Each scene shows the same named points in several views. A view is turned or mirrored, shifted and resized as a whole, has a little noise and may leave points out.
In the rows, 100 means zero.

Scene 1
View 1
kadu: [102  91 109 114 108  97 105  93  86 103 113  99  92  65  77  97 103 117
  95  94 117 109 101  89  94 101 102 102 130 108 108  95 117 103 101]
nuni: [ 73  98  97 116 110 103 106 118  83  94 106 115 114  98  95  93  96 123
  91 109 107 114 110 112 103 114  90  96 101  86 106 106 107  88 107]
sel: [117 104 113  79 121 134 104 112  99 108  88  81 117 118  98 108 126 104
  83  94 127 121  80  75 110 106  80  90 100 100  90 108 114  74  92]
Mipad: [115 102 110  91 109 116  98 103  86 105 102  83  99  92  88 101 118 109
  91  88 123 114  94  88 100 106  92  91 115  97  93  97 110  96  97]
Nom: [100 100 106 103 108 108 102 106  84 100 106  96 101  90  88  97 109 115
  91  96 116 113 101  98 100 108  94  94 113  95 100  99 110  96 103]
gop: [ 77 101  97 112 105 102 101 118  76  93 108 109 109  98  95  90  99 123
  92 104 107 114 113 117 102 116  92  93 102  82 101 102 103  97 110]
fedo: [ 95  98 106 102 115 113 106 111  91 102 101 100 111  99  92 101 108 115
  89 102 117 117  96  92 105 107  88  96 106  96 102 106 112  84 100]
rupud: [101 103 105  94 111 117 100 114  86 101 100  92 109 104  94  99 114 112
  88  96 118 116  98  97 103 111  88  91 103  91  96 103 108  88 100]
tukir: [ 96 108 101  95 103 113  95 118  76  96 104  92 105 105  97  95 113 114
  90  94 113 115 106 112 102 117  90  87 100  79  92 100 101  98 106]
Rizum: [ 90  98 103 110 108 104 103 109  82  98 108 103 105  89  89  96 103 118
  92 100 112 113 105 102 100 109  95  95 111  93 103 102 110  95 104]
bon: [ 89 105 101  93 115 123 103 125  89  99  93  99 122 123 104 100 113 114
  85 104 114 121  96 102 110 115  80  89  88  85  95 111 106  77 101]
kapa: [ 93 101 105  96 116 121 104 118  90 100  96  98 118 112  98 101 113 114
  87 102 116 119  95  96 108 111  84  93  97  92  97 108 109  79 100]
nuv: [ 87  94 105 109 116 110 110 112  93 101 102 108 114  95  91 100 103 118
  88 107 114 116  97  93 104 107  88  99 107 100 107 107 114  81 101]
pusu: [ 99 101 105 103 106 106 100 107  82  98 107  95 100  89  88  96 108 115
  92  94 116 112 104 101 100 109  95  94 113  92  99  98 109  98 104]
nup: [ 96  96 107 101 118 115 108 110  95 103  98  99 113 100  93 103 109 114
  88 102 118 117  92  87 106 106  87  97 108 102 103 107 114  80  98]
Tuzer: [ 67  98  97 111 119 114 110 125  91  94  97 119 129 117 104  99  98 123
  86 117 108 120 102 107 110 115  80  96  88  88 107 116 108  71 104]
zofol: [121 103 113  86 108 118  98 102  88 106 101  78  97  92  87 102 121 106
  89  85 125 115  91  83 100 105  92  91 117 100  92  96 111  95  96]
View 2
gop: [ 96 118  82 120 100 100 122 126  96 123 118  82 100 121 101  94 106 104
  95 111  86  94 101  96 102  70  87  90 101  92  96  91 109 111 104]
bon: [102 121  56 120 120 130  90 109 104 114 132 102  93  80  94 106 138 134
  74  96  80 118 131 101 111  83 113 109  91 120  91  81  91  98 107]
fedo: [ 89 123  77 103 113 118 101 116 100  96 100  90 102  83 105 112 119 125
  67  74  85  98 103  98  93  81  99  96  97 119 115  89 105  99  99]
nuni: [ 97 118  76 120 100 103 130 128  86 114 126  90 107 109  94 104  99 107
  86 101  82  95  99  96 104  75  81  86  96  87  94  96 107 107 101]
rupud: [ 93 124  80 105 115 120  88 112 112 106  97  85  93  92 111 101 130 123
  77  87  88 103 112  98  93  76 108 105 100 127 113  81 104 100 101]
nuv: [ 92 122  73 106 109 113 115 120  90  92 108  93 107  81 100 120 110 124
  65  70  81  95  98  97  93  82  90  88  96 108 112  95 108  98  96]
kadu: [ 75 125 111  84  99  97 115 124 100  80  54  69 110 103 128 108  92 105
  71  60  93  71  66  93  70  70  80  79 110 113 142  95 128 101  89]
sel: [ 91 129  62  93 132 148  58  94 119  84  93 100  87  46 111 123 156 151
  49  53  83 115 129 103  92  91 128 119  91 160 123  76  93  85  98]
nup: [ 92 124  71 101 114 122  99 113  98  88 100  95 101  74 105 119 119 131
  59  65  82  99 104  99  91  84  99  96  96 121 118  89 105  93  96]
Nom: [ 85 124  92  99 108 109 100 117 106 100  82  77  99 102 116 102 114 113
  78  80  90  92  94  97  85  73  97  95 104 120 122  87 113 102  99]
zofol: [ 80 130  97  84 117 123  68 104 126  90  57  74  88  85 132 101 137 126
  68  68  93  93 104  97  76  76 115 108 103 153 139  78 113  94  95]
kapa: [ 97 124  64 111 118 125  91 110 103 106 116  96  96  81 100 109 130 130
  71  85  82 109 119 100 101  84 107 104  94 121 103  83  96  97 102]
Tuzer: [108 118  47 131 110 117 124 122  78 112 155 108 106  82  78 118 112 125
  72  94  74 112 118 100 116  87  88  89  88  88  81  95  93 101 104]
Rizum: [ 87 122  90 105 103 104 113 122 100 104  94  79 103 106 112 103 106 108
  82  86  87  88  93  95  89  73  88  89 102 106 115  93 114 104  98]
tukir: [ 92 123  86 113 110 113  91 113 116 126 102  79  88 116 114  86 130 111
  95 112  90 103 117  97  99  70 107 107 101 120 103  79 104 108 106]
View 3
gop: [101 109 105  89 108 100  99 104  86  91  85 106  80  86 108 116 124 126
  84  97 105 105  87 108 103  74  94 125  95 112 117 103  94 107  96]
Tuzer: [112 107 106  95 104  87 103 111  87  79 106  95  46  94 135 116 105 135
  69  87 115 121  99 126  92  74 104 114 108  99  99 115 104  94  74]
tukir: [113 100 103  87  87  89 110 108  97  88  86 104  91  96 104 101 104 116
  89 107 110  98  80  95 107  80  76 116 104 118 111  88  94 111 100]
sel: [142  81  98 109  54  86 127 118 114  89 117  90  83 104 134  95  59 129
  99 103 111 110 100 102 101 101  62  77 116  98  83  74 103  98 103]
fedo: [120  96 101 106  87 100 111 108  97  95 103 100  83  90 123 116  97 136
  96  93 104 112 100 111 103  90  84  97  99  99 102  91  97  99 106]
nup: [124  93 100 108  82  99 112 109  98  95 108  98  81  89 128 117  91 140
  98  91 102 114 105 113 101  94  85  90 100  95  99  90  98  97 105]
rupud: [122  95 101  99  80  94 114 110 100  93  98 100  88  94 116 105  93 125
  95 101 106 104  93 102 105  89  77 101 104 106 103  85  96 105 104]
nuv: [117  99 102 107  94 103 106 106  93  96 105 100  78  86 127 123 101 140
  94  87 102 116 105 118 101  89  92  97  96  94 103  98  98  95 103]
zofol: [129  85  97 109  64 102 120 109 110 104  99 103 115  90 110 105  83 128
 115 104  98 100  95  92 111 101  62  84  99 103 102  67  94 107 126]
bon: [122  98 103  91  83  80 115 116  98  79 102  94  63 104 127  99  86 124
  78 102 118 111  91 109  98  80  82 108 115 108  94  96 103 101  83]
pusu: [111  97 101 101  89 105 107 104  95 101  91 107 100  85 106 115 108 131
 103  98  99 102  93 100 109  89  79 104  93 106 113  85  92 106 116]
kapa: [125  93 102 101  79  89 115 114 100  86 108  94  72  98 128 104  84 131
  88  97 112 112  98 109  99  88  80  96 109 100  94  90 101  99  94]
kadu: [109  96  98 117  94 126 103  97  92 118  94 112 116  69 107 134 117 144
 120  87  84 105 105 107 113  99  86  93  75  93 119  84  87 103 136]
Mipad: [125  88  98 107  71 103 117 108 106 103  97 103 109  90 109 108  89 129
 110 102 100 100  94  95 110  98  66  90  97 104 105  74  93 107 122]
nuni: [103 110 105  94 111 101  98 104  83  90  92 104  71  85 116 122 121 133
  81  90 107 111  95 117 101  76 101 121  94 106 113 109  96 102  93]
View 4
Mipad: [ 91 115 115 115  77  81 110  94 113 100  80 108  84 110 111  73  98 101
 120  87  88 107 107 128 100  78 101  75  96 130 113 122 109 107 128]
kadu: [ 74 104 115  89 107  44 116 116 101 104  93 117  92 111  95  82  92 121
 109  91  96 108 120 121 110  80  97  66 114 110 101 114 124 114 139]
nuv: [ 81 105 116 111  91  76 100 106  84 100  89 119  83  94 103  84 100 112
  96 121  84 108 116 107  92  95 105  95  93  97  97 112 112 108 105]
fedo: [ 86 108 115 116  84  83 101 100  93 100  85 115  83  98 107  82 101 107
 104 112  85 109 113 112  91  91 104  93  92 108 101 115 109 106 108]
kapa: [ 94 112 113 127  73 102  98  94  94 100  82 112  81  97 112  84 105  98
 103 119  82 106 109 111  87  93 105 101  82 110 102 116 102 100 100]
nuni: [ 91  97 103 100  91  78 106 119  89 113  87 111  91 102 100 108 104 104
  88 138  93 100 112  98 101  99  93 108  89  91  83 104 106  96 103]
Nom: [ 89 107 110 106  86  73 111 106 103 104  85 110  88 109 105  87  98 106
 108 103  92 103 110 117 104  85  98  84  98 114  99 114 110 103 122]
sel: [ 92 124 126 145  61 113  88  73  99  88  78 115  70  93 122  57 105  99
 122  93  71 116 108 127  76  87 115  89  82 130 123 128 102 110 102]
Rizum: [ 87 103 107 101  92  73 112 113  99 108  87 112  90 107 100  95  98 106
  99 115  94 102 112 110 105  89  96  90  98 106  94 110 110 101 119]
bon: [100 111 109 133  65 113  96  92  95 102  78 108  79  95 116  90 108  91
 100 129  80 104 105 106  83  97 105 112  75 108 100 113  95  94  89]
nup: [ 81 111 119 119  85  85  98  97  89  96  87 118  79  95 107  77 102 110
 104 111  81 111 114 114  87  91 108  91  91 107 105 116 111 109 107]
rupud: [ 95 111 111 121  74  93 105  97 103 103  80 109  83 103 111  85 103  97
 109 109  87 104 106 115  95  88 101  93  87 118 104 117 102 101 111]
Tuzer: [ 90 102 108 120  83 100  93 109  75 106  86 116  81  88 106 101 108 102
  82 151  80 105 113  91  84 107 105 122  78  84  86 105 100  95  80]
gop: [ 98  98  97  99  86  80 113 119  99 116  84 104  95 110 102 112 103  97
  91 133  98  95 108 101 105  95  89 106  89  99  84 104 101  91 109]
pusu: [ 91 106 107 104  86  72 112 108 107 108  84 109  91 110 104  92  98 103
 109 105  94 102 109 117 106  85  96  83  98 116  99 114 109 101 126]
tukir: [108 107 100 116  67 100 112 102 113 113  76  97  90 112 111 102 105  85
 105 119  95  96 101 112 103  91  94 102  81 118  97 113  94  88 112]
zofol: [ 91 118 118 119  76  82 108  88 115  96  81 110  83 111 113  69  98 102
 124  79  87 109 109 133  99  77 104  71  98 135 119 125 109 108 130]
View 5
sel: [107  96 101  51  92  89  99 108  96  93 103 116  78  96 109  96 112 104
  68 118  88  87  81  89  92 101 131  99 100 109  95  88  98  88  76]
fedo: [104  93 108  86 104 105  98  99 104 103  94 106  77  88  98  97  99  98
 100 104  99  86  94  93  95 102 119  94  96 102  99 109 104  97  87]
Mipad: [107  89 106  77 113  92 108 106  98 106  98 111  78  85  93  94 118  95
  87 109  74  91 104  90 104 112 121  84  93 111 100 112 108  91  87]
kadu: [108  78 107 105 117 108 116  97 102 113  88  98  66  73  81  97 103  86
 107  96  73  88 109  86 105 112 110  72  91 100 105 143 110 104  80]
tukir: [102  98 115  87 120  97  91 105 105 107  96 111  90  94  96  92 115 101
 107 102  99  94 109 105 107 111 120 100  89 114  96  97 113  86 113]
nup: [105  91 105  82 100 106 100  98 102 101  94 105  74  88 100  97  97  98
  95 105  99  83  89  91  93 101 121  94  98 100  98 109 101  98  81]
nuni: [100  96 116 107 113 116  88  93 112 107  88 101  83  89  94  94  90  98
 127  92 120  86 103 103  98 102 113 102  92 100  97 109 108 100 107]
Nom: [105  89 110  92 114 101 103 100 104 109  93 106  78  85  91  94 108  95
 104 102  90  90 105  94 102 110 117  87  92 106 100 116 109  96  93]
kapa: [103  98 109  77 102 101  92 100 104  98  96 109  83  95 104  96 100 103
  98 106 108  87  91  98  95 101 123 103  96 105  96  94 103  93  94]
gop: [100  96 118 106 120 110  88  96 112 109  91 104  87  89  92  93  98  98
 127  92 115  91 110 106 104 107 113 101  89 105  98 108 112  96 114]
bon: [101 103 112  75 101 102  84 102 106  97  98 112  88  99 107  95 102 106
 100 107 118  86  89 103  94  99 124 111  97 107  94  83 103  90 102]
rupud: [103  95 110  79 109  98  96 104 104 103  96 110  82  91  98  94 108 101
  97 106  96  89  98  98 100 106 121  97  92 109  97 101 106  92  96]
nuv: [104  91 109  93 102 112  97  94 107 102  91 103  75  85  97  98  91  96
 108  99 106  82  93  93  92 100 117  95  96  97  99 113 102 101  86]
pusu: [105  89 112  95 118 102 103 102 103 110  93 106  79  85  90  94 110  94
 106 100  87  91 109  95 106 111 116  88  91 108 101 117 111  95  97]
Tuzer: [ 98 103 114  94  98 118  80  91 112  97  91 103  85  95 105  96  81 105
 120  97 138  82  87 103  87  93 119 113  97  96  94  92 101 100 101]
Rizum: [103  90 112 100 116 108  99  98 107 109  91 103  78  85  90  96 100  94
 113  97  97  89 106  96 102 108 114  91  92 103 100 117 109  98  98]
View 6
nuv: [102  89 100  99  90 106  82 101 108  94  94 105 107  89 100 121 104 111
  99 107  99 105  83 104  82 111 104 113 125 109 105 109  92 101 129]
sel: [ 86  99 121 117 126 120  96 124 131 106 108 122  92  76  75 125 112 143
 112  56  91  83  75  86 109 108 122 132 155  94 104  92  96  82 120]
pusu: [108  96 104  94  95 109  75 108 112  97  99 116  86 108  97 103 107 112
 105  94 117 110 101  89  86 116 104 123 111  96 105 106  97 129 113]
bon: [ 88  99 109 113  86 104 110 108 110 102 105 106 116  85 102 127 108 129
 115  94  81  72  92  90 107 104 122 122 116  87  88  94 106  89 116]
tukir: [100 103 109 103  85 103  94 110 110 103 105 114  96 110 107 106 110 120
 115  91 103  89 112  82 101 111 114 127  96  81  91  96 111 125 103]
kadu: [119  87 102  82 104 114  49 105 110  89  91 115  74 112  91  98 105  99
  92  99 133 137  90  97  66 123  90 117 122 115 123 120  84 138 123]
Nom: [107  95 107  97  97 109  75 109 113  97  98 115  87 104  98 106 108 113
 105  93 114 110  97  91  85 115 103 122 115  98 107 106  96 123 116]
nuni: [103  92  95  95  62  98  90  92  95  94  94 100 115 100 115 117 102 102
 103 127  99  96 100 101  83 110 105 109  94  99  96 108 100 114 121]
rupud: [ 98  98 110 104  98 109  90 112 115 100 103 115  95  97  95 113 108 123
 111  85 101  94  95  88  97 112 113 126 118  91  99  98 101 110 114]
nup: [ 99  92 108 102 106 112  82 111 116  96  99 114  96  87  89 120 107 121
 103  88 100 101  80  97  89 112 110 119 137 104 108 104  91  98 126]
gop: [105  95  96  94  65  97  90  96  96  96  97 101 109 109 117 111 104 105
 107 121 103  96 110  94  86 110 106 116  85  91  91 104 106 127 112]
Mipad: [103  99 115  99 117 116  73 121 124 101 105 124  74 103  86 102 111 123
 107  70 116 109  94  83  93 115 107 131 130  95 110 101  96 122 111]
kapa: [ 93  96 108 109  94 107  99 109 114 101 102 110 106  88  98 122 107 125
 111  91  90  85  88  92  99 108 117 121 123  94  96  98 102  95 120]
Rizum: [107  92 100  93  86 105  75 102 105  94  97 110  96 105 102 109 105 108
 103 106 112 109  99  95  83 115 102 117 107 100 104 109  96 123 117]
Tuzer: [ 90  90  95 106  63  96 108  93  96  96  95  92 134  80 115 135 101 113
 105 128  76  77  87 105  93 102 116 106 108 100  87 103 102  83 129]
zofol: [103 100 119 101 125 119  72 124 127 102 105 127  70 101  79 103 113 129
 109  60 117 110  91  82  95 117 108 133 136  97 113 100  94 121 110]

In a view up to two points have been moved. Name them for each view, in the order of its rows, or write -.
view 1 | -
view 2 | sel
view 3 | kapa
view 4 | tukir
view 5 | -
view 6 | nup

Scene 2
View 1
nek: [ 90 133 103 100  80  81 107 101 111  93  98 104  94 122  99  95 103  99
  97  93  82  54  95 105  89  99  84 131 140  66 124  86  89  72 133]
dul: [102 114 102 119 102  77  84  85  97 109  96  99  96  89  98 100 100  96
  88  96  98  65 100  88  90 105  83 127 125  84 101 104  82 103 106]
Dolif: [ 98 109  97  96 103  95 110  94 102  92  98  73  92 115 117  93  99 111
 100  90 102  97  91  84  87  93 107 114 110  85 117  82 100 115 112]
mevit: [101  98  91 112 112  98  85  90  77  97  97  79  79  93  98 112  82 103
  94  85 108  87  92  87  92  91  97 117 122 101 101  91 108 137  91]
rorub: [114 118 114 123  98  56  88  76 128 127  94 107 122  80 115  79 124  98
  84 113  93  60 108  78  83 121  84 133 102  65  96 122  50  78 121]
feguz: [103 107 102 107 107  83  99  87 106 108  97  84 103  98 116  90 105 105
  96  96 101  84  97  80  87 101 100 120 107  84 108  96  85 111 110]
bugod: [102 107  99 113 106  88  88  88  92 103  97  89  90  94 102 103  94 102
  92  94 102  78  95  88  90  99  92 122 120  88 103  97  95 116 103]
Ratev: [101 117 102 113  96  78  91  87 102 106  95 100  97  97 101 100 102  99
  92  97  95  65  99  91  89 103  86 128 124  79 104  99  83  98 113]
buvam: [101 111 101 101 103  85 104  90 107 102  97  83 101 104 114  91 103 108
  94  94  99  85  95  86  86 101 100 120 112  82 110  93  90 105 113]
menep: [ 86 125 100  70  92 100 142 111 121  77  98  68  93 151 128  86 106 121
 110  88  93 101  84  95  84  86 116 109 114  72 142  62 111  89 135]
guneg: [108 128 117 123  88  52  86  77 128 125  94 118 122  84 106  80 126  94
  84 114  83  43 110  87  84 122  76 140 116  57  99 121  48  61 128]
kul: [ 93 119 102  83  97  89 125  99 119  92  99  75 101 128 127  84 111 113
 102  94  96  94  89  87  83  96 109 115 107  72 126  79  95  94 127]
san: [ 93 107  88 113 103 100  83  94  74  92  96  88  71  99  86 119  77  97
  92  81 102  74  91  98  97  86  86 122 141 100 105  83 114 129  93]
maf: [105 117 108 106  98  72 101  84 120 111  96  93 109 101 117  85 115 104
  92 102  94  72 100  83  84 109  95 127 110  72 108 103  72  90 120]
latis: [ 97 113  98 109 100  86  93  91  94 100  98  92  89 102 100 102  96 101
  94  91  98  74  94  92  91  96  88 124 125  86 107  93  94 109 108]
zoso: [ 93 112  95  94 103  96 109  99  99  89  99  77  87 118 111  98  96 109
 102  87 100  91  90  91  89  90 102 116 119  87 119  79 106 112 111]
View 2
menep: [113  53  92  80  99  60  99  95  72 101  70 111  85  89  84 102  88 108
  89 107 109  83  94 104 134 107  87  96 113  74 133 107  88 129 121]
rorub: [134  90 115  93  96 132  91 118 112 125 122 122 126  63  98  80 112  69
  99 133 126  65 129  96 116 134  89  92 101  95  77  79 119  89 111]
feguz: [111  93 114 111  94 100  98  94  88 115  99 106 103  97 106  96  99  95
  94 103 103  91 117  98 116 102  94 116 104  96  94 101  97 103 105]
bugod: [111  95 114 107  96 108  94  99  90 114 101 104 110 102 112 100  99  96
  95  94  98  94 117  94 114  96  93 115 108 107  91 105  96  91 101]
Ratev: [118  85 108  98  99 114  87 108  94 112 104 109 116  91 108  98 104  90
  96 102 101  86 117  90 117 106  89 103 111 108  92  99 102  87 105]
zoso: [108  79 103 100  96  85  95  93  78 107  87 102  98 103 103 103  93 105
  92  95  99  95 106  99 121  95  91 111 110  95 109 109  89 108 108]
guneg: [137  83 109  85 102 137  82 129 114 120 121 123 134  63  99  85 116  69
 100 127 120  64 126  88 117 134  87  83 106 104  77  84 120  77 111]
maf: [124  83 110  96  96 108  94 107  97 116 104 113 111  79  97  89 103  85
  94 117 113  78 120  98 119 116  91 101 105  93  91  93 106  98 110]
nek: [122  59  93  73 107 103  77 120  89 102  92 111 118  86  97 104 103  93
  98 101 103  80 104  88 128 111  83  81 120 107 111 106 101  90 115]
san: [100  92 109 110 100 104  87  96  80 106  93  96 109 119 120 113  96 105
  96  73  81 108 111  88 114  80  93 119 116 122  99 118  86  81  98]
mevit: [100 102 114 119  93 100  96  86  83 113  96  96 103 115 117 104  97 104
  94  82  88 106 116  96 111  83  95 128 107 110  94 112  87  92  98]
buvam: [114  87 110 102  95  97  98  97  88 115  99 108 104  93 103  96  97  95
  94 106 106  89 114  99 119 104  91 110 106  92  98 101  98 104 108]
latis: [111  87 109 102  97 105  89 102  88 110  98 104 112  99 110 102 100  96
  95  95  97  92 114  92 117  97  90 108 112 108  96 107  96  90 105]
View 3
rorub: [ 81 115  45 123  85  81  96 108 109 120 112 101  92 101 107  98 109  72
  93 102  88  91  67 106  79  91 118  94  98  85  93  92 133  51  94]
maf: [ 90 106  73 114  97  92  90  98 103 110 105 103  95 106  93 103 105  86
  92 103  97  99  78 103  88  85 106  98  93 103  96  98 110  66  89]
san: [121  97 117  92 106 110 118  96 101  97  94 103 102 104  88 103 113 112
  90 113 105 101 105 116 102  85  92 116  81 105  98  94  89 121  55]
kul: [ 84 100  96 110 119 100  65  80  95 103  98 104  97 115  72 112  89  97
  92  96 103 111  86  95  95  77  93  98  88 134 102 109  81  63 100]
guneg: [ 90 123  46 124  77  76 110 115 106 123 118 103 101  96 101  97 115  68
  91 112  88  95  66 100  74  87 118  98  97  80  87  96 136  51  85]
Ratev: [104 107  84 108  96  95 108 101 102 109 105 102 100 103  93 101 111  92
  91 110  97 101  85 107  90  85 103 106  89  97  96  97 108  84  73]
nek: [106 118  94 112  93  87 107 103  94 112 113 103 120 101  69 103 109  88
  86 120  97 114  86  83  82  72 100 112  87 107  88 109  96  63  77]
Dolif: [ 97  95 103 102 116 107  81  85  99 100  94 103  95 112  82 108  98 105
  93  99 106 105  93 107  99  84  93 102  86 124 102 101  86  88  84]
latis: [106 101  97 103 103 101 105  96 101 104 100 102  98 106  89 104 110 100
  91 109 102 100  92 110  95  84  99 108  87 105  97  98  99  94  72]
mevit: [111  91 109  92 112 113 103  92 105  95  90 103  90 109  97 102 108 113
  93 102 108  95 101 125 105  90  93 107  84 109 103  91  95 121  65]
menep: [ 91 104 112 108 121 101  66  78  88 102 103 105 110 115  52 116  88  99
  88 104 107 124  91  79  94  66  88 105  84 146 101 119  66  57  97]
feguz: [ 94  99  85 108 106 102  88  93 103 106  98 102  90 108  95 105 103  96
  93  99 101  98  86 113  95  89 101 100  89 109 100  95 103  85  85]
zoso: [103  99 108 102 113 105  89  86  98 100  96 103  99 110  78 108 100 105
  90 105 105 108  95 103  99  79  92 107  85 122 100 102  85  90  79]
dul: [104 105  84 106  96  97 109 102 105 109 102 102  97 103  99  99 112  95
  92 110  98  96  85 112  90  89 104 104  89  94  94  93 113  93  72]
buvam: [ 95 101  89 107 108 101  86  92 102 105 100 104  94 110  88 106 101  97
  92 101 102 101  87 107  95  85  99 101  88 112 100  99  98  82  86]
View 4
nek: [110  92 121  97 101  92  85  88 123  99  91 106 126 118  99  91  92  98
  77  87  99  76  91  72 107 114  98  96  86  88  84  74 121  65 108]
mevit: [ 94  80  91  91  91 119 109  85 121  94 103  88 104  96 100 109 122 103
 113  86 103 117  92  76 118  85 102 100  96  97 120 123 108  96  94]
dul: [104  83 106 103 108 124 109  97 112  86  90 105 103 108 102 101 101 102
  92 100 107 105  88  66 107  99  95  98  89  94 109  84 110  78  88]
guneg: [119  93 123 126 129 124 109 113 100  77  74 126 100 129 107  84  75 104
  62 121 111  91  87  58  93 118  87  92  81  98  96  38 109  60  81]
kul: [102 103 103 114 101  64  97  88 111 100  96  96 113 114 119  83 125  92
  71  86  87  83 106 107 114 111  90  85  97 117  98 106  94  91 110]
maf: [107  94 109 118 114 103 108 100 107  88  86 109 103 118 112  88 102  99
  73 103 102  95  94  79 104 111  90  90  91 108 103  77 101  79  92]
zoso: [ 98  91 101  97  94  87  98  83 121 100 100  91 114 106 106  97 121  98
  93  83  93  96  97  89 115 100  97  94  96 101 106 113 108  90 105]
bugod: [101  84 100 100 102 116 107  92 114  89  97  98 104 105 104 103 111 103
  98  94 105 109  91  74 111  95  97  98  94  98 113 101 108  86  92]
san: [ 96  76  98  80  87 121 100  80 128  96 105  88 111  95  92 114 116 103
 118  81 105 110  88  67 118  85 104 107  93  84 111 118 120  86  98]
latis: [102  85 104  99  98 111 102  89 118  93  96  99 108 106 102 103 108 101
  97  91 104 103  91  73 112  97  98  97  91  95 106  97 111  82  96]
buvam: [102  92 101 108 105  96 107  92 111  92  94 101 107 109 110  94 113 100
  84  94  98  99  96  87 111 103  93  92  95 106 108  97 102  87  97]
Dolif: [ 95  92  96 101  94  87 104  85 117  98 100  89 109 104 110  97 127  98
  94  83  95 100  99  94 118  97  97  92  98 109 110 121 101  98 104]

In a view up to two points have been moved. Name them for each view, in the order of its rows, or write -.
view 1 | rorub, kul
view 2 | feguz
view 3 | -
view 4 | Dolif
